Each row is a point on a tangle of strands that fork, close into loops and nearly touch. The rows are in no order.
Two points are linked if the straight distance between their rows is under 44.7. Some points are linked to none.
q_500: [ 28  25  -1 -12  -2  13 -25  -2  -5  16 -13  10 -20  -9   5  -4 -10  -1
  11  15]
q_396: [ -4  -4  -7  -8  -5 -24 -18  13  -1  18  -5 -10   4  -6   1   7  14   0
 -29  -6]
q_913: [-28   1  -5  13  -1  16   0   0 -15 -21  -9  12   7 -12  -9  -9   1   6
  -1  -3]
q_586: [ -1   9  -9 -16  15 -23  -9 -17  -6 -12  -9  -3 -19  -8   0  26  29   8
  -4  -1]
q_478: [-24  -8  -9   5 -10  18  12  -4 -18 -16  -4   5  13 -18 -10 -17  21  -5
 -13   3]
q_618: [  3  12  -6   1 -16  20 -22  -5 -20   5  -9  21  -1 -10   5  -8  11   3
   9   6]
q_636: [  3  17 -18   7   9  -3 -17 -14 -16  18 -11   7 -12  18  11 -15  -6   8
  10  19]
q_889: [-11   7  -1  -2 -17  11 -10  -3 -11 -28  23 -11  -3  -3 -29 -11  -6 -10
  -2   9]
q_254: [ -9 -27  -2  -2  -7  -3  15  10  -1   9   1 -26 -11   1   7  -4  -8  14
  10  -3]
q_124: [  2 -15  11  -8  -8   3   8  -2   7  14  27   0  19   0   9   8   7   4
   1   5]
q_279: [-23 -17  -6   4   5   3  16   2  -1  15  28 -14   5  13  -2  14   0  -6
 -18 -10]
q_555: [-10   0   1  10 -20   7  12  -2 -13 -33  20  -5   6 -12 -19  -1  -3   4
 -10  17]
q_933: [17  5 11  5 13 -9  4 -1 -2  0  1 28  0 17 17  0 -3 13 26 20]
q_804: [ 15  10   4   8 -13  -6  -9   5   0   9 -28  14  -3 -19   0 -16 -20   2
  19  10]
q_668: [ -6  -1  -7  11   1  16  11   5  16  13   0   5   9  -5   9   7   8 -18
   5 -16]
q_760: [  3   1  -9  -8 -14  24 -21   1 -14  -8   7   8  -2 -16  -9  -2  19  -6
  -4   2]
q_181: [-20 -16   0 -16  -3  21  17  12  -6 -14   1 -15   2 -39 -10   9  22   2
 -15  -4]
q_799: [ -1   8 -20   3   3 -13 -13   8   2  21 -18   5  -6  -7   3  13  21  -4
 -24  -6]
q_807: [  7  15  -6  -2  17 -16  -6  14   2   9 -22  15  -1  -1   7  17  17   5
  -6  -8]
q_612: [ -9   5  12   4  20   5  -7   9   0  -8   1   4  -1  -2  -7  24 -20   0
  -9 -10]
q_385: [ 19  -1  19  13 -10  -6  16  13  22   7   0   3   1   4   4   8  -7  -2
   0  -7]
q_164: [ -1   3   1  -6 -21  -1  -9  -6   0 -15   7 -31 -12  -7 -19  -9 -15  -9
  -8  -3]
q_470: [ -3  18  12  -1  11  19  -4  -5  -5  -2  -6  23  -3 -14 -11  21 -23  -6
 -15  -7]
q_267: [ -9 -20   1   1 -11  -5  24 -11   2  -4  -5 -21 -12  -6   4  10  -2  11
  -3  -2]
q_438: [ 10 -12  20  -8   7 -30 -15  26  -7   0  20  -7  -1  16   7 -10 -10  11
   5  14]
q_918: [  3  17  -8 -19  20 -18  -1 -20   2  -5 -10  -8   4  18   3 -10 -10  12
  13  14]
q_720: [ 10  24   9  22 -14  -8 -10  -2  -2  -4   3  25   4  -1 -16  16   8   1
  19   6]
q_714: [ -8 -14   3   6 -16   7  11  16  -7 -29  13 -26 -13  -3  -7  -5   5  12
  17 -15]
q_871: [ 29 -10  14 -11 -21 -10 -13   8   9  15   2 -16   0   1   3 -12   2   4
 -11   9]
q_582: [-19 -19   4  -4   1   4  20   2   4  15  40 -13  17   2  -8  16  10   5
   5   2]
q_693: [ -9  -6  14   3  19 -11  -4  28 -13 -19   5  -9   8  19  -7  13  -3  14
 -18 -14]
q_620: [  2  21   9 -10  -3  21  -4  -7  -2 -13 -19  10 -10 -23 -14  15  -5  -9
 -22  -4]
q_421: [  2   1  -7  -1  13 -21 -12  21  -3   2  -1   7  22   4  -3  -9   7   9
  20   7]
q_631: [  3   3 -21  13  -4   8  -1   1  11  17 -10   9   3   3  11 -10   6 -15
   5  -7]
q_543: [-11   9   1   7 -13   5   4  20   1 -13  -5 -15  -9 -22 -23  -5  -4 -24
 -23 -12]
q_759: [-15  -1  -6  23 -13   0  -9 -10  -4   8  21   7  12   3  -4   6  -5 -13
 -11   8]
q_816: [  8  -3  11 -14  -2  10   4  10   5  18  -6  -9   8   6   6  -2  -7  -4
 -35 -14]
q_924: [  4   1  20  19  -3  21  23  -2  15   8   6  -7  -4  14   0   0 -24 -21
 -22 -22]
q_145: [  9  19 -13   4  14   4   4 -26  -9   6  -4  19  -9  27  23  -2   6   9
   8   9]
q_832: [ 13   5   8  -1   4   4   9  -5  20  -7  -5  -1 -10 -15   4  24   8  -4
  -8  -8]
q_419: [-15  12 -15 -19  11   0 -13 -25 -11  -2   1  14   2   3  -2   4  24  -6
   6   1]
q_326: [  3 -12  -6  12   8 -19  12   0   6  26   0   6  -2  16  17 -18  -9  14
   2  35]
q_556: [  5   1  -3 -18  10   3 -10  -3   2  -4   4 -11   1  16   5  -6   1  -7
   3 -14]
q_749: [-11 -10 -10   3   2   3  12  -7  -1  -2 -31  10  -3 -14  15   8   6   2
   2  -5]
q_284: [ -4 -13  -6 -13 -16  -4   9 -11   9   0 -16 -22 -15 -17   3   9   5  -4
  -7  -6]
q_732: [ 24  -3  16   0 -10 -17   1   2  15  -1  -6   8   5   0  -2 -15  -7   7
  31  13]
q_5: [-11 -15  -4  -6  -2  31  24  10   4  -6   2  -6   1 -29  -7   7   9   2
   6  -9]
q_271: [ 20  13   6   2  -9  12 -19   8  -7  10 -32  12 -18 -14   1 -10 -22   1
   2   3]
q_91: [  1  16   7   1  -1  12   0  14   5 -17 -18  -4 -15 -18 -22  10   0 -23
 -23 -22]
q_716: [ -7 -14  -4 -25  11  -2   9 -12  10  -4 -10 -17 -10 -21   0  14  22 -13
  -8 -14]
q_891: [ -6  -4   2 -31  16   6   5 -12  -1 -13   5  -1  21  16  -1  -9   4   1
  -2 -16]
q_526: [  2  -1  20  -2   0  21   4  16   4  13  -2  -6   0   5  -4  -6 -26 -11
 -30 -23]
q_300: [  4   1  -7   3 -23  11 -15  12  -4 -12   8 -27 -14 -20 -21   0   3 -14
 -21  -1]
q_75: [-13  -7   9  12  26 -18 -16  21  -4 -12   3  -8  -3  11  -7  18 -26   6
 -15  -9]
q_148: [ 13  19   7  -4  11 -14  -9  -2   1 -19 -18   4   2  26  -7 -13  -9   5
  10 -13]
q_892: [ -9  13  11  14   2  20  26  -2  -3 -32  15  22  18  -8 -17   6  -1   3
   4  15]
q_677: [ 10  22  -7  -1   5  14 -24  -2  -9  10  -8  20  -6   4   6   2  12  -5
  -5 -10]
q_373: [ 17  16  19  15   4 -14  -3  -1  -5   4   5  27  10  13   0  16   2  14
  16  16]
q_922: [  2   2  -5 -12 -13 -28   3 -21   7 -11   5 -17  -1   9  -3  -1   4   2
  13   2]
q_416: [ 25   5  13  13  -1  -2   7  12  17  -9   0  13   5  -5  -2  23  11   1
  -5 -11]
q_763: [-13  13   7  -6   3  18  24 -13  -3 -30  11  16  26  -5 -17  -2   6  -8
   2  -5]
q_24: [-29 -19  -9 -10  -1  14   9   9 -17  -4  -8   0   8 -28  -2   1  22   2
 -19  -5]
q_458: [ 13   6   5   0  -7 -18   2   0   3  -5 -21   0  -2 -13  -2  -6 -16  13
  25  11]
q_239: [-29  -7  -7  -5   4 -10   0   2 -17 -13 -11  -3  10  -9 -12  -8   4   2
   4 -16]
q_862: [-10  12 -20   2   1 -16 -11 -23 -13  -2   3   6  -1  13   9   8  25   3
   6   9]
q_722: [  7  -5  26  13  -3  10  29  12  19  13  16   4   7  12  -1  10 -12  -7
 -18 -11]
q_969: [ -3  -5  -1   7   4  10 -24   9  -6   4  17   5   1  -9  -3 -10 -15  -6
  28   4]
q_811: [ 13   7   2  24 -18   4  -7   2   8  -7  16  17   6  -8  -8   3  10  -6
  25   9]
q_809: [  4 -11  11  10  10  -7  -4  -9   2   7  12  10 -15  13  13   2 -32  -3
  18  18]
q_394: [-20 -20  -3  -1   3   3  20 -10  -3  13  14 -25   0  28  13  -4   1   5
 -17 -14]
q_830: [10 -2 12  4  4 11 -3  2 -3  6 26 18 20 14  4  5  7  4 -9  6]
q_893: [ 20   5  -8  -8   6 -14 -10  15  13  14 -16  -3  -5  -2   9   0   4   2
   4   3]
q_214: [  5  -2 -25  -2  10 -12  -4   2   8  27  -1  -9  -3  15  11 -22   5   8
  -5  27]
q_758: [  7  17 -24   9   5   7 -10  -8   2  18 -10  11  -9   8  12 -23 -13 -10
  12   8]
q_984: [ 24  -9  -3  -6  -7  -4  -8   9  10  20  -3 -11 -13  -7  11 -15 -14   2
   5  16]
q_417: [ -1 -17  20  -1   0  -4   4  22  -4  -3  16 -21   1  15  -6   8   0  11
 -14 -18]
q_452: [ -4  -7  -3  19 -15 -10   2  -7   9  13  19 -20  -6  16   3  -9  -2 -11
  -6  -8]
q_641: [-19 -22  -1   8  -9  11   8   6  -8  -4  14 -16  -5  -1  -3 -18   2   4
  17  -9]
q_160: [  0  -2 -10   2   5   7   9 -21  -4   1 -15  17  -1   6  18   2   7   9
   8  -1]
q_411: [-15 -10  -2  10   0  11  22   4  11   0 -11   4   3 -25   2  10  10  -6
   2 -20]
q_376: [  1 -13   4  19  -3 -24  -1  -4  -4  17  11   7  -7  11  14  -5 -16   8
   9  32]
q_678: [-12   5  -3 -18  10  20  11 -19  -3  -9   3  13  24  -4  -1  -4   6  -6
   9 -12]
q_563: [ 13  -5  14  -2   7   6  -9   3   8   3  22   8  -2   4   4  -7 -20  -9
  30  10]
q_229: [ -1  -2   8  -8   4   5   2  10   9 -16  13 -19   2   6  -9   4   6  -6
 -12 -15]
q_20: [ 24  -8  13   3   6 -25  16   1  12  -8   8  13  -4  10  17  -9  -1  14
  31  23]
q_610: [  2  -4 -10  12  -5   9 -12  15   6   8   9  11   3 -24 -10   5   1  -7
  29   6]
q_187: [ 15  27  -8 -10  14 -24  -9  -1   3 -13  -9   1   2  13  -4  -9   2   3
  26   1]
q_827: [ 15   4  15  -9  20 -11  14   2  16  17 -11  15  18   7   8   8 -14  14
   6   0]
q_234: [ 28  21  -4 -12  -4  15 -16  -9  -5  14 -12  11 -11   9  11  -3   7   6
 -10   3]
q_967: [-17 -14 -19  -1   7  10   8 -15  -4   1  -5 -23  -8  26  21  -8   0  -1
 -18 -12]
q_507: [ -3  -6 -29  -7  -1 -11  -9 -13  -3  18 -13 -19 -12  12  15 -16   1  -1
  -8  15]
q_788: [ -5   3 -12 -19  19 -16   6 -14   6  -5 -23  -5  -9  -3   5  16  27  -5
 -12  -6]
q_437: [ -2  -5   5   0  22 -31 -17  20  -2   3   8 -12  -5  19  -4   2 -17   4
   0   1]
q_775: [ 10 -12   3 -17 -12  -2 -10  16   8  29  -4 -13  10  -3   2   0  -1   7
 -23   0]
q_67: [ -7   8  -7 -11   7  17 -13 -14 -13 -14  -9   9  -5 -11  -4  -2  35 -13
  -1  -7]
q_297: [ -2  -5 -17 -11   6   0  -2 -14   1  19  -5 -21  -7  21  19 -18 -16  -6
 -17  -1]
q_226: [ -3  -5  -9 -16   0 -20   6 -21   7   8   1 -15  11   5   3 -11  -9  12
  14  11]
q_686: [ -3   4 -15   0  -7 -17  -5 -23   3 -15   8 -10  -7  17   0   4  20  -8
   3  -5]
q_398: [-13 -19  14  22 -26  15  21   2  -6   2  -3  12   5 -27  -2  -8 -10  10
   8  11]
q_606: [ -4  -2  16  17 -10  13   8  -8 -12 -31  20  14  11  -3 -11   2  -7   7
   6  12]
q_518: [-11   4   7  19  -6 -13 -14   3  -6  -3   0  13   8   5 -10  -7 -27  -2
   7   4]

A piece is two or more points that can be reached from each other along the links. Count, over all rows, the pieces, the separate loops (a circle has one, a figure eight two, a Y none), the forks (points with three links) and the tips (points with one).
pieces: 5
loops: 3
forks: 3
tips: 7

A tip is a point with one link. Name the tips that can be reached along the links from each point below, in the order of the rows.
q_891: q_438
q_279: q_148, q_830
q_775: q_832
q_267: q_586, q_714
q_24: q_239
